A landscape with many valleys, sampled at points; each row gives a point and its height.
From any point a ball rolls to the lowest of the 2 points nearest to it. It stops when none of these is lower. Distance is the straight distance between rows; heights are no part of it.
vula h=1.01: [-1.90 -2.08 -1.78 -0.14 -0.62  0.53 -0.19 -0.90  0.98 -0.89 -2.97 -0.68
 -1.16  0.39 -4.27  3.40  2.34  1.00 -1.57  1.78  1.35 -0.88 -1.32 -1.83
 -3.22  0.94 -0.70]
Nuteg h=5.88: [ 1.66  0.66  4.64  0.78  2.14 -0.28  0.16  1.83  1.10  0.19 -2.01 -0.92
 -2.26  0.08  3.32 -0.42 -3.66  0.01  1.43  2.70 -0.36  0.71  0.90 -1.14
 -0.79  2.85  0.57]
lef h=3.98: [ 0.64  0.71 -3.20  0.68  1.43 -4.39  0.54  1.11 -3.18 -1.49  0.10 -0.88
  2.47 -0.20  1.16 -4.80  0.51  1.64  3.01 -1.58 -0.86 -4.16  2.36  0.01
  2.21 -0.95 -0.36]
rutom h=5.49: [ 3.16  0.29  2.15 -1.45  1.76 -2.31 -1.93  2.46 -1.21  0.51  0.33 -1.55
 -1.63  1.40  4.79 -2.08 -0.85 -0.66  1.99 -0.88 -3.49  2.00 -0.13 -1.02
  1.12  3.63 -0.19]
revom h=3.62: [-1.72  0.53 -2.56 -0.62 -0.17  0.13 -0.81 -3.62 -2.14  2.07  2.51  2.61
  0.88 -1.65 -1.74  3.71  0.66  1.85 -1.21  1.81  1.78  0.67 -2.43 -0.12
 -0.30 -1.88 -0.76]
sufu h=0.94: [-0.47 -1.17 -0.05  2.30 -2.51 -2.59  3.70  3.68  3.51 -1.53 -2.10 -0.92
 -0.18  2.99 -0.80 -0.41 -1.86 -2.08  2.44 -0.05  1.12 -0.57 -0.79 -0.21
  0.11 -1.05  0.43]
Gile h=3.21: [-0.02  0.83  0.99  0.71  0.97 -0.41 -1.26  0.77 -2.65 -0.46 -1.90  0.37
  0.70 -1.19 -0.48  2.77 -0.75 -2.33 -2.99  1.28  2.24  1.08  0.13  0.02
  0.88  2.17 -0.42]
gufa h=2.21: [ 0.65  2.63  2.16 -0.70  2.23 -1.92 -2.38  1.70 -3.53 -0.19  1.53  0.22
  1.01  0.23  2.77 -2.80 -2.10  0.20 -0.31 -0.37 -0.95  2.12  1.41  0.42
  0.84  0.77 -0.35]
Fila h=5.34: [-0.27  1.34  0.46  0.97  0.31 -1.89  1.09  2.31 -0.83 -0.76  1.05  1.36
  3.94  1.83  0.63 -2.59 -1.32 -2.01  0.35 -1.43  1.13 -1.15  0.71 -0.77
  3.18 -0.46 -0.15]
sina h=7.02: [ 0.32 -0.84  1.07  2.34  1.65 -2.76  1.47  2.49  2.33  0.75 -2.54 -0.43
  0.68  1.24  2.32  1.92 -1.15 -2.55  0.87 -0.70 -0.62  1.25  2.17  0.64
  1.51  0.39  1.83]
Gisu h=1.15: [-0.95 -2.25 -2.03  0.70 -2.43  1.95  0.76 -0.70  2.04  0.48 -2.35 -0.47
  0.90 -0.57 -2.97  0.28  2.71  1.29 -2.12 -1.15 -0.90 -0.01  1.64  2.89
 -2.23 -1.94  0.37]
Tugu h=2.63: [ 0.11  0.40 -0.11  0.03  2.32 -1.85 -4.71  0.70 -4.87 -1.43  1.47 -1.04
  1.19  0.81  2.47 -4.67 -2.03  1.43  1.10 -0.63 -0.66  2.20  3.26  0.96
  0.35  1.37  0.12]
natel h=4.77: [ 1.03  0.02  2.31  0.10 -0.30 -3.38  1.18  3.55  0.38 -1.56  0.79 -0.33
  0.48  1.98  2.33 -3.64 -1.44 -1.68  2.70  0.06  0.79 -0.53 -2.42 -0.97
  1.52  2.29 -2.11]
Fuden h=3.53: [ 0.99 -0.11 -1.54  1.35  0.80 -4.08 -0.95  1.55 -3.15 -2.44 -1.70 -2.01
  0.69  1.11  2.68 -3.63 -1.94  1.93  3.70 -1.42 -1.36 -2.63  3.14  0.79
  1.40 -0.24  0.83]
Zezat h=4.49: [-1.03  0.12 -4.46 -1.52  0.22  0.15  1.51 -0.93 -0.88  0.87  3.21  1.91
  1.32  0.45 -1.27  1.95  2.07  1.37  1.24 -0.96 -0.67 -1.57 -2.59 -1.11
  1.05 -2.85  0.22]
Vop h=1.02: [ 1.42 -1.43  0.26  2.50 -0.49  4.40 -0.77 -5.93  0.78  1.63  0.08  3.07
  0.02 -3.01 -1.44  0.70  2.19  0.94  1.80  1.33  0.74 -0.06 -1.54 -0.14
 -2.43 -1.03 -1.06]
lilum h=2.57: [-0.71  0.56 -2.14 -0.90 -1.14  0.03  1.86  1.21 -0.05 -0.04  2.58 -1.08
 -0.22 -1.51 -0.84 -0.73  1.74  1.50  2.49 -1.80 -1.65 -5.94 -1.29  0.75
  3.07 -2.60  1.28]
relo h=2.24: [ 0.11 -1.62 -0.29 -1.95 -1.00  4.09  0.78 -0.54  2.18 -0.78  1.14 -0.94
 -0.43  0.02 -0.34  0.20 -0.15  0.24 -0.36 -0.94  0.25 -1.93 -0.81  1.57
 -1.29 -0.85  1.39]
lobop h=3.92: [ 0.82  1.10  1.88  2.99 -0.58  3.05 -0.27 -5.02  2.23  1.02  0.02  1.00
 -0.19 -3.92 -2.42  0.37  0.21 -0.98  0.27  0.56  1.81 -2.48  1.64  0.77
 -1.27 -0.46  0.90]
detor h=2.29: [-1.49  1.08 -3.54  2.16 -1.91  0.46  0.82 -1.09  1.96  1.68  1.47  0.11
  1.65 -1.19 -2.85  0.41  1.57 -0.42 -0.80 -1.97 -0.01 -0.68  0.83  2.02
  1.70 -4.18  1.58]
Basu h=6.72: [-0.22  0.58  3.39  0.41  1.31 -3.44  0.55  3.17  0.83 -0.66 -1.82  0.85
 -1.94  1.11  1.07  2.28 -2.75 -1.06 -2.28  2.04  0.09  2.14 -0.28 -2.75
 -0.16  2.62  1.70]
lis h=1.52: [-0.34  0.49 -0.21  1.26 -1.16 -0.48  3.15  2.76  1.66 -1.73 -0.42 -1.19
  0.89  1.44  0.15 -1.05 -0.83 -1.61  2.21 -1.10  0.08 -3.37 -0.73 -0.65
  0.63 -1.44  1.28]
Luto h=5.75: [-0.73 -2.94  1.30 -1.34 -3.98  2.12  1.93 -1.14  2.81 -2.02 -2.12 -3.48
 -2.15  0.93 -1.28 -0.04 -0.79  0.63 -0.74 -1.80 -0.15 -0.18  0.16  3.17
 -2.57 -1.99  0.72]
Pumun h=3.17: [-1.47 -0.18 -1.55  1.65 -0.83  0.89 -1.47 -4.61 -3.45  2.97  1.46  3.20
  0.95 -1.28 -1.56  3.67  1.92  0.73 -0.25  1.48  2.51  2.94 -2.76 -1.96
 -0.98 -0.58 -2.09]
zuz h=1.51: [-0.02  0.11 -2.88  1.58 -4.73  2.42  0.75 -2.14  1.91  1.37  0.15  1.77
  0.89 -0.50 -3.79 -1.67  2.22  1.59 -0.36 -2.39  0.14  0.11  1.16  1.70
  0.12 -4.51  0.66]
febi h=0.72: [-0.40 -0.30 -0.30  0.23  1.65 -1.70  2.59  1.05  3.11  0.63 -2.15 -2.37
 -2.06 -0.91  0.59  2.82 -0.74  0.03  1.53  2.22 -2.37 -2.39 -0.89 -1.53
 -0.38 -0.23  1.76]
nafi h=3.99: [ 0.44 -0.34 -0.55 -1.59  1.62 -1.16 -0.83  1.06 -0.25  1.05  2.16  1.81
  0.33  1.24  2.69 -0.14 -0.26 -1.77  1.36 -0.89 -2.42  2.15 -0.36 -3.64
  1.10  0.95 -1.37]
gup h=1.54: [ 0.31 -1.30 -0.28 -1.88 -3.13  3.95 -0.28 -5.14  2.14 -1.27  1.29  2.93
 -2.43 -2.55 -3.12  0.10  0.53  2.92 -1.70 -0.18  0.13 -0.03  0.24  1.60
 -2.95 -1.87 -0.35]
fef h=3.39: [ 0.44  0.25 -0.57  3.17 -0.26  1.93 -0.58 -5.37  0.52  1.61  1.02  0.29
 -1.11 -4.47 -2.89  1.17  2.05  0.12  0.15 -0.25  1.16 -2.67  0.16  2.05
  1.36 -1.58  0.90]
pas h=4.24: [-1.29 -0.83 -0.92 -2.29 -1.54  2.69 -0.48 -0.51 -0.59 -0.78  3.11 -0.30
  0.76  2.33 -0.64 -0.13  0.50  0.37 -3.15 -0.70  1.76  2.74 -2.54  2.05
  0.09 -1.16 -1.19]
nev h=1.56: [-0.95  3.54  3.71 -2.62 -0.23  2.34 -0.36 -1.20 -1.82 -0.95  3.14 -0.27
 -1.22 -1.31  0.82 -1.02 -3.10  0.85 -2.29  1.33  0.88 -1.39  0.16  0.65
 -0.60 -0.17  1.58]
zusan h=1.22: [-0.16 -1.50 -0.91  0.41 -0.63  1.45 -0.12  0.04  1.73  0.74 -2.44 -0.74
  2.59  0.91 -0.77  0.40  1.75 -1.34 -0.62 -1.14 -0.48  1.73  1.51  2.49
 -1.46 -0.80 -0.24]
Lezal h=5.14: [ 3.49 -1.34  0.08 -1.18  0.68 -3.46 -1.58  1.67 -2.27  0.02  2.53 -0.37
 -1.12  1.66  3.64 -3.45 -0.07 -0.32  1.83 -2.37 -4.60  2.94  1.15 -2.49
  2.24  3.30 -2.12]
gef h=4.68: [-1.55  3.24 -1.53  0.21 -0.34 -1.47  1.65  1.24 -2.17 -0.36  2.67  0.46
  1.53 -0.15 -1.05 -0.86 -0.47 -0.04 -0.02 -1.15 -0.35 -3.44  0.45  1.30
  2.90 -1.86  0.93]
gug h=4.74: [ 2.09 -1.23 -1.28 -0.39 -0.76 -3.99 -0.73  1.33 -2.32  0.13  3.32  0.18
 -0.07  2.23  3.71 -1.61  1.40 -2.10 -0.15 -3.32 -2.73  2.88  0.15 -2.70
  3.92  2.51 -4.33]
genag h=6.93: [-0.91 -1.76  1.78  2.10  1.54 -1.83  0.92  1.77  2.73 -0.11 -1.92  0.15
  0.79  2.17  1.37  0.99 -0.94 -2.82 -1.28 -0.09  0.25  4.21  1.07 -0.63
  0.16  0.85  1.24]
kivi h=3.48: [ 2.06 -1.13 -1.68 -2.20  1.83 -3.25  0.33  0.85 -1.73  1.57  1.48  3.05
  0.04 -0.11  2.42 -0.84  0.03 -0.26  2.61 -1.65 -3.24  0.05  1.20 -4.69
  1.14  0.81 -1.02]
sibi h=0.23: [ 1.26 -1.13  0.45 -0.81 -0.48  4.73 -1.37 -6.66  0.10  0.29  2.36  2.64
 -1.11 -2.45 -0.80  1.22  0.80  1.25  1.31  0.90  1.56 -0.33 -2.78  0.71
 -2.01  0.06 -0.39]
nefu h=1.24: [ 1.32 -1.30  0.45  1.81  1.37  3.84 -1.81 -3.03  1.89  1.72 -1.16  1.80
  0.34 -1.20 -0.78  0.73  2.43  0.05  1.68  1.41  1.05  0.24  0.05 -1.62
 -2.52  0.65 -1.64]
gune h=1.87: [-0.83  3.96  3.60 -2.21  1.18 -0.07 -0.72  0.51 -2.88 -0.85  2.86 -0.57
 -0.19  0.79  1.79 -2.55 -3.14  0.02 -2.02  1.17  0.55  1.18  0.31  0.73
  0.69  0.70  0.69]
Div h=0.70: [-0.66 -0.22 -1.50 -0.27 -4.33  1.88  1.40 -2.24  1.38  0.67 -2.06  1.95
 -0.09 -0.99 -3.59 -0.24  2.72  3.44 -2.78 -1.04 -1.41  1.33  1.25  1.75
 -1.05 -3.35 -0.89]
bunog h=4.42: [ 0.82 -1.52 -1.55  0.79  0.26 -2.45 -1.68  2.45 -0.41  0.65  1.41 -0.48
  0.98  2.76  3.20 -0.33  2.71 -3.86 -0.49 -3.11 -1.69  4.17 -0.15 -0.53
  3.32  0.97 -3.44]
banen h=3.61: [-0.85 -0.75  1.13 -0.95  0.34  2.41 -2.86 -2.17  1.18 -0.08  0.98 -1.33
 -0.01  1.00 -0.90  0.48  1.16  1.02 -3.34  0.82  1.28  3.52 -1.44  0.42
 -1.88  0.90 -3.04]
revil h=3.04: [ 0.24  0.41  2.41 -0.21  0.97 -1.92 -0.72  2.08 -3.73 -1.47 -4.41 -1.81
 -0.39 -0.80  0.18  2.08 -0.57 -2.49 -2.83  1.66  3.49  0.65  0.70  1.32
  0.40  2.91 -0.13]
mego h=2.46: [ 0.66  0.70 -0.02  3.27  1.37  0.42 -2.14 -2.45 -0.33  2.68 -0.24  1.96
  2.42 -1.34  0.05  1.59  1.69 -2.24 -0.97  1.19  1.92  3.62 -0.38 -1.22
  1.71  0.05 -1.37]
ral h=5.10: [ 0.22  1.59  2.42  0.45 -0.04 -3.50  0.98  2.61 -1.30 -2.50  1.39  1.14
  1.96  2.07  2.12 -4.62 -2.85 -0.52  0.72 -0.41  0.50  0.24  0.51 -2.39
  2.78  1.10 -0.61]
Faki h=6.09: [ 1.21  2.10  2.69 -0.85  3.03  0.04 -0.79  0.96 -0.80 -0.25 -0.33  0.40
 -1.22 -1.19  1.57 -0.56 -2.98  0.54  0.48  2.32 -1.00 -0.94  0.76 -2.63
 -1.26  2.49  0.70]
remop h=1.13: [-1.13  2.04  1.76 -3.28 -0.03  2.24  0.30 -1.22  0.20 -1.16  2.13 -1.34
 -2.82 -1.32 -1.34  1.06 -1.65  1.92 -0.96  1.22  0.38 -3.64 -1.24 -0.26
 -1.30 -0.05  2.24]
nat h=3.60: [-1.14 -1.25  0.99 -1.13  0.76 -0.73 -1.42  1.23  0.31 -0.08 -1.00 -1.96
 -0.48  1.82  0.85  1.37  1.50 -2.40 -1.90  0.07  0.59  3.85 -1.38  0.55
 -1.46  1.30 -0.81]
Telal h=2.66: [-1.22 -0.92 -1.16  0.00 -0.56  2.00 -2.90 -3.30 -1.64  3.32  1.31  2.09
  0.28  0.45 -0.01  1.77  3.35  2.03 -0.71  0.47  1.72  4.78 -2.45 -1.05
 -1.41  0.00 -3.69]
silu h=0.36: [ 0.88 -0.22 -0.08  1.53  1.85 -0.54  0.83  0.37  2.54  0.41 -3.52 -1.73
 -1.41 -2.02 -0.80  2.79  0.57 -0.34  1.11  2.70 -0.99 -3.22  0.21 -2.17
  0.47  2.14  1.37]
rep h=0.93: [ 0.84 -1.29 -0.14 -2.66 -1.83  5.50 -0.20 -5.01  1.58 -0.35  3.67  1.90
 -2.39 -1.79 -0.69  0.06  0.04  1.63  0.58 -0.49  0.78 -0.85 -1.28  1.37
 -1.38 -0.91  0.49]
bil h=1.92: [-0.79 -0.90 -1.98  1.71  1.07 -0.52 -2.09  0.86 -1.26  2.36  0.39  1.90
  2.01  0.74  1.04  1.98  1.20 -2.44 -1.32 -0.91  0.24  3.98  0.48 -0.55
  1.18  0.44 -1.80]
pof h=3.79: [-1.49 -0.28  0.28 -1.13 -1.30  2.36 -1.88 -3.96  0.23  0.46  0.57 -0.06
 -0.30  1.39 -2.75 -0.41  1.64  3.97 -3.98  1.41  0.75  4.41 -2.02  0.57
 -2.51  0.43 -4.24]
Boru h=1.61: [ 0.35  2.39 -0.31 -1.85  1.89 -0.89  1.27  0.64 -0.17  0.02  0.68 -0.22
  0.05 -0.75  0.46 -0.76 -1.23  0.58  1.60  0.85 -2.32 -3.20  0.21 -1.88
  0.52 -1.03  2.42]
supon h=5.72: [ 2.24 -0.51  3.42 -0.20  1.63 -1.41 -0.14  2.93  0.39  0.39 -1.79 -1.31
 -2.60  1.64  5.80 -1.39 -2.82  0.40  2.25  0.90 -2.05  1.94 -0.08 -1.06
 -0.36  2.18  0.40]
gasi h=4.69: [-0.18  2.00  2.50  0.93 -0.21  2.54  1.52 -0.55  2.45 -0.10  1.62 -0.92
  0.32  0.67  0.24 -1.94 -2.59 -1.19  1.01  0.01  0.84 -2.20  0.57 -1.61
 -0.09 -1.27  2.29]
rov h=5.02: [-0.67  2.60  0.12  2.06 -1.81  0.52  1.34  0.57 -1.19 -0.10  3.68  1.52
  2.85  0.15 -0.49 -2.38 -1.62 -1.17  0.63 -1.80  2.29 -2.42  1.17  0.86
  3.78 -2.20  0.26]
konin h=1.78: [-0.54  1.61  2.82 -1.65  0.08 -1.37  1.86  1.91 -0.93 -1.34 -1.15 -1.84
 -2.47  1.80  2.57  0.27 -3.68 -0.52  0.33  1.59  0.18 -1.38 -0.18  1.15
 -0.76 -0.64  1.79]
saf h=1.17: [-1.59 -1.60 -2.09 -0.32 -1.70  1.99 -0.21 -2.68 -0.13 -0.86 -1.81  0.56
 -0.67 -1.02 -4.87  2.73  2.75  2.74 -3.28  0.58  1.45 -0.38 -0.12  1.50
 -2.07  0.33 -1.24]
basut h=0.64: [-0.41 -1.33 -0.40  1.11  0.87  2.97 -0.46 -1.60  2.72  1.41 -2.35  0.85
  0.89  0.04 -2.06  0.29  2.12  0.99 -0.33  1.00 -0.08  1.71  0.73 -1.61
 -3.85 -0.17 -0.20]
gefo h=1.11: [-2.23 -0.27 -3.63 -0.58 -0.73 -0.39  0.69  1.11 -0.05  1.08 -1.05  0.35
  1.14  2.15 -3.12  2.16  2.27  1.39 -1.74 -1.26 -0.42  2.54 -0.34  0.66
 -2.78 -1.46 -0.83]
bez h=2.37: [ 2.10  0.04 -0.86  1.86  3.68 -2.99 -1.71  0.85 -1.96  0.61 -1.33  0.66
 -0.59 -1.66  1.03 -2.13 -1.53  2.94  3.51  1.00 -2.35 -2.03  3.87 -1.10
  0.39  2.52  2.44]
Lenev h=6.33: [ 1.46  1.49  1.04 -1.24  2.33 -1.24 -0.77  1.25 -1.20  0.08 -1.37  1.27
 -1.34 -2.08 -0.70  1.51 -1.25  0.79  0.52  2.57 -0.54 -1.28 -0.02 -4.76
 -0.97  3.32  1.11]
duz h=0.77: [-2.31 -1.88 -2.11 -1.82 -1.43  1.65  0.43 -0.79 -0.58 -1.03 -0.17  0.17
  0.43  1.24 -3.20  1.66  1.97  1.96 -3.36 -0.32  0.65  2.58 -0.77  1.79
 -3.56 -0.80 -0.78]
Dis h=6.83: [ 0.63  0.32  3.90  0.92  1.57 -3.17  0.21  3.02  0.80 -0.36 -0.19  0.31
 -0.26  1.77  3.04  0.23 -1.59 -1.79 -2.16 -0.23 -0.67  4.10  0.79 -1.60
  1.58  1.88  1.02]
bir h=1.05: [-0.65  1.50  0.22  0.10  2.37 -3.20  1.43  1.42  0.47 -0.05 -1.39 -1.74
 -2.10 -0.85  0.69  0.49 -1.83  1.17  0.81  2.31 -2.83 -2.58  0.33 -1.52
  0.39  1.21  2.17]
Bafi h=2.27: [-1.24 -1.34 -2.23  0.71  0.41  1.09 -2.34  0.07 -0.87  2.43  0.72  0.45
  0.67  1.64  0.02  2.12  2.09 -0.41 -1.81 -0.42  0.45  5.38 -0.94 -0.32
 -0.56  0.54 -4.09]
kese h=3.75: [-0.75 -2.97  1.06 -0.27 -0.70  0.02 -0.94  0.55  1.31 -0.51 -2.39 -4.05
 -0.72  3.13  0.65 -0.11  0.75 -2.08 -1.44 -0.58  1.46  3.27 -1.51  4.28
 -1.79  0.17 -1.35]
Paseg h=1.50: [-1.13  2.13  2.68 -2.38 -0.18  1.48  1.81  0.84  0.41 -1.72  0.09 -2.82
 -2.85 -0.19  1.01  0.93 -3.19  0.19  0.29  0.81  0.10 -4.09 -0.53  0.79
 -2.45 -0.70  1.84]
Lil h=2.77: [-0.84 -0.16 -0.33 -0.89  0.84 -1.66  0.87  1.56 -0.53 -0.71 -3.76 -2.30
 -1.35 -1.41 -0.30  3.46  0.28 -0.90  0.05  1.62  0.06 -2.63 -0.62  2.43
 -0.98  0.71  0.87]
zesid h=5.62: [ 0.86 -2.43  1.85 -1.01 -5.03  2.86  1.83  0.89  4.11 -1.55 -1.96 -2.16
 -1.42  1.94 -1.63 -2.48 -0.38  0.90  0.31 -2.03  0.47 -0.22 -0.56  1.04
 -2.62 -1.48  0.15]
vesi h=6.55: [ 1.20  1.00  1.42 -0.26  1.30 -3.57 -0.91  2.49 -2.55 -1.25 -0.92  1.30
 -1.85 -0.59 -0.06  1.33 -1.57  0.53 -1.51  1.55 -0.39  0.52  0.54 -4.20
  0.10  3.92  0.89]
vosi h=2.90: [-0.16  0.20  1.28  0.24  1.00 -3.32  0.22  2.50 -2.42 -0.63 -3.94 -2.10
 -1.27 -0.88  0.93  2.71 -1.01 -0.82 -0.93  1.10  0.25 -0.71  0.99  2.88
  0.48  1.92  1.00]
Zozo h=3.80: [-0.38  2.19  0.76  2.41  0.06  1.08 -1.09 -3.06 -1.47  1.06  0.75  0.01
 -1.47 -5.14 -1.06  0.34  1.46  1.16 -0.85  0.33  0.47 -4.11  1.57  3.68
  2.45 -0.67  1.43]
lat h=2.05: [-0.59  0.19 -2.05 -0.35 -0.05 -1.71  2.89  2.36  1.01  0.01  0.14 -1.24
  0.93 -0.30 -0.81 -0.77  0.59 -0.45  2.92 -0.93 -1.10 -5.30 -0.48  0.03
  2.47 -1.22  0.95]
Begav h=2.88: [ 1.16  0.03 -2.18  0.64  2.34 -4.07  0.94 -0.11 -0.35  1.60  0.46  4.23
  1.30 -1.44  1.81 -0.23  0.33 -0.59  1.36 -2.05 -2.69  0.67  2.55 -3.82
  1.74 -0.70  0.11]
zes h=4.01: [-0.87 -0.82 -0.62 -2.19 -2.39  2.80 -0.45 -2.06  0.52  0.18  2.66  0.35
  0.27  2.48 -1.57 -1.60  2.38  3.69 -2.97 -0.59  0.90  4.54 -2.45  1.07
 -1.44 -1.35 -2.82]
kezu h=5.39: [-0.04 -0.21  2.31  0.64 -3.15  3.30  1.89  1.90  3.43 -1.75  1.10 -1.89
 -1.13  1.79 -1.32 -2.05 -2.31 -0.55  0.86 -0.61  2.06 -0.81 -1.27 -0.40
 -1.99 -1.43  0.03]
Mir h=0.41: [ 0.70 -1.91 -1.12  1.95 -2.25 -0.39  2.89  4.09  3.74 -0.31 -3.15 -1.10
  1.42  3.21 -0.24 -1.89  0.44 -1.45  1.92 -0.88  0.42  0.62 -1.07  0.11
 -2.04 -1.31  0.12]
vamur h=0.51: [-1.19 -0.34 -1.16 -2.38 -0.28  2.16 -0.37 -1.99  0.05 -1.29 -0.26 -0.24
 -1.93 -1.30 -3.38  3.01  0.78  1.31 -1.28  1.92  1.18 -2.84 -1.57 -1.55
 -2.14  1.37  0.11]
Boz h=4.18: [ 0.30 -1.81  0.01  0.01 -0.10 -1.81 -1.64  3.08  0.48  0.24 -0.94 -2.05
  0.12  4.22  2.75  0.17  2.11 -4.25  0.77 -2.55 -0.63  4.05 -1.72  0.45
  1.55  1.21 -1.85]
rel h=3.18: [-0.62 -0.96 -3.13 -2.35 -2.58  2.30  1.62 -0.11  1.81 -0.97  2.22 -0.52
 -1.82 -1.86 -1.65 -0.13  2.15  1.90  2.65 -1.69 -0.59 -4.47 -1.81  1.53
  1.81 -2.09  1.46]
fum h=5.07: [ 0.34  0.92  1.95  0.39 -1.71  1.94  1.29  1.49  1.56 -0.74  2.79 -0.83
  0.60  2.08  0.03 -3.03 -1.65 -1.26  0.82 -0.07  1.66 -0.68 -1.86 -1.23
  1.24 -0.31  0.04]
godav h=0.95: [ 3.02 -0.28 -0.12  0.92  1.21 -1.81 -1.11  1.35 -1.01  1.07 -4.54 -0.46
 -1.17 -1.96  0.47  2.11  0.94  0.25  2.28  2.19 -0.62 -2.48  1.49 -2.75
  1.39  3.50  1.22]
kenaf h=4.36: [-0.51  2.16 -2.95  0.21  0.45 -4.30  1.71  1.04 -3.07 -1.11  1.63  0.05
  2.65 -0.84 -0.09 -2.56  0.54  0.03  0.48 -1.55 -0.36 -4.09  1.46  0.45
  3.75 -1.78 -0.74]
zonab h=2.04: [-0.62  2.96  2.35  0.58  0.48 -0.87  1.06  1.72 -1.48 -1.27 -1.26 -1.57
  0.01 -0.36  2.06 -0.77 -3.12  0.78 -0.65  1.67 -0.38 -1.58  2.15  1.56
  0.04 -0.11  1.97]
sive h=0.89: [-0.21 -2.34 -0.13  0.83 -0.63  0.81  1.50  1.65  2.92  0.30 -3.76 -1.94
  0.88  2.51  0.15  0.83  0.17 -1.85  0.61  0.15 -0.24  2.49 -0.17  1.22
 -2.63 -1.37  0.43]
sis h=4.33: [ 0.55  0.94  2.68  0.73  0.43  3.63  0.05 -2.62  1.96  0.91  0.41 -1.07
 -0.09 -1.91  0.41 -0.31 -1.03 -1.22 -0.09  1.05  0.55 -1.52  1.31  0.47
 -1.14  0.48  1.09]
Bim h=1.28: [-0.62 -1.20 -1.82 -2.34 -4.02  3.65  0.43 -5.01  0.81 -0.64 -0.91  3.36
 -1.12 -1.12 -2.78 -1.25  1.45  4.12 -1.98 -0.30 -0.71  2.17  0.26  2.17
 -1.57 -1.85 -1.85]
suf h=3.94: [-0.04 -1.63  1.33 -0.23 -1.05 -0.34 -0.15  2.19  1.36 -1.25 -0.87 -2.75
  0.29  4.83  1.58 -1.24  0.80 -2.83  0.86 -1.14  1.38  1.73 -3.31  2.23
  0.31  0.83 -0.87]
liraz h=4.43: [ 0.15 -0.80  0.51 -2.12  0.12 -1.69  0.64  3.01 -0.97 -1.52  0.85  0.86
  0.59  2.22  1.93 -1.43 -0.53 -1.93  1.14 -1.57 -0.07  0.39 -2.10 -2.30
  1.47  0.55 -1.07]
ninom h=1.66: [ 3.36 -0.83  0.42  1.18  2.93 -1.74 -1.04  1.32  0.23  1.68 -2.61  1.63
 -0.42 -2.66  2.01 -0.29 -0.95  0.54  2.35  1.02 -3.38 -1.68  2.81 -2.24
  0.16  3.09  1.28]
gagug h=3.42: [ 1.13  2.51  1.25  2.08  0.57  1.09 -0.84 -2.55 -2.47  1.16  0.05  0.83
  1.39 -3.98 -0.49  0.57  0.26 -0.41 -0.95  1.31  1.76 -2.66  2.44  2.48
  1.95  0.29  0.78]
meziv h=2.53: [-1.31 -0.71 -1.19 -1.05  0.67  1.18  0.74 -0.17  1.78 -0.51 -0.81 -1.68
 -0.35 -1.02 -0.37  1.82  0.53  0.10  0.32  0.06 -0.40 -2.70 -0.46  1.52
 -1.34 -0.53  1.76]
ded h=1.53: [-2.39 -0.24 -3.39  1.26  0.70 -1.25 -0.92  1.10  0.22  1.15 -0.32  1.53
  2.36  0.86 -1.83  2.56  1.51 -1.70 -1.96 -0.40  0.63  3.28  0.88 -0.55
 -0.17 -1.56 -0.73]
sak h=2.26: [ 0.01  1.81 -1.60  0.17  2.57 -3.27  1.27  0.19 -0.37  1.04  0.71  1.81
  1.77 -1.19  0.41 -0.56 -0.49 -0.38  0.94 -0.77 -2.14 -2.21  1.16 -2.44
  2.21 -0.49  1.06]
varob h=4.02: [-0.74  1.03 -2.19 -1.65 -0.88  1.93  0.10 -2.41 -1.69  0.45  4.15  2.11
  0.76 -0.50 -1.20  2.07  0.16  1.87  0.18  0.26  0.99 -0.57 -2.53 -0.16
 -0.50 -2.89  0.51]
muf h=2.98: [ 1.71  1.71  1.36  2.58  2.10  1.03 -1.85 -1.94 -2.01  2.48  0.14  2.10
  2.18 -2.71  0.78  0.06  0.07 -2.39 -0.14  1.26  1.62  0.94  1.17  1.43
  1.62 -0.03 -0.48]
pevez h=3.43: [-0.84 -0.74  1.53 -0.63  1.12  0.85 -1.12  0.17 -0.01 -0.67 -0.69 -0.96
 -0.27 -0.15 -1.12  1.86  0.07 -1.04 -3.16  1.84  2.10  2.46 -1.22  0.18
 -1.28  1.91 -2.37]
pib h=3.08: [ 0.29 -1.37 -0.61  0.49  1.94 -2.44 -3.77  1.45 -3.59 -2.94 -0.15 -1.63
  1.22  1.78  3.30 -4.12 -2.30  2.23  3.44 -0.38 -0.35 -0.41  3.80  1.46
 -0.51  0.70  1.22]
mafa h=2.79: [-0.80  1.30 -2.28  1.38  1.12 -0.10  0.17 -1.46 -0.05  2.12  1.12  0.22
  1.28 -2.89 -1.26  2.09  2.31 -1.09 -0.73 -0.18 -0.55 -2.13  0.48  2.57
  2.07 -2.17  1.10]
ketum h=1.63: [ 0.44 -1.46 -1.83 -2.55 -3.24  4.56  0.21 -2.06  1.71 -1.91  3.34  0.98
 -1.25 -1.35 -2.07 -0.95 -0.42  1.56  0.62 -1.72  1.84 -0.86 -0.88  2.59
  0.41 -1.56  1.01]

For each start below, name the point where the ball stops.
Faki => pevez
kivi => silu
varob => duz
zesid => fef
gef => remop
vosi => sibi

Call two points neighbours if one is among the 2 nearest of the other. Go from one point of each pair to the other, from neighbour to neighbour, staying as low as possible. Name the highest point that can't be avoided.
Mir / sibi => nefu
duz / vamur => saf
Mir / Div => zusan
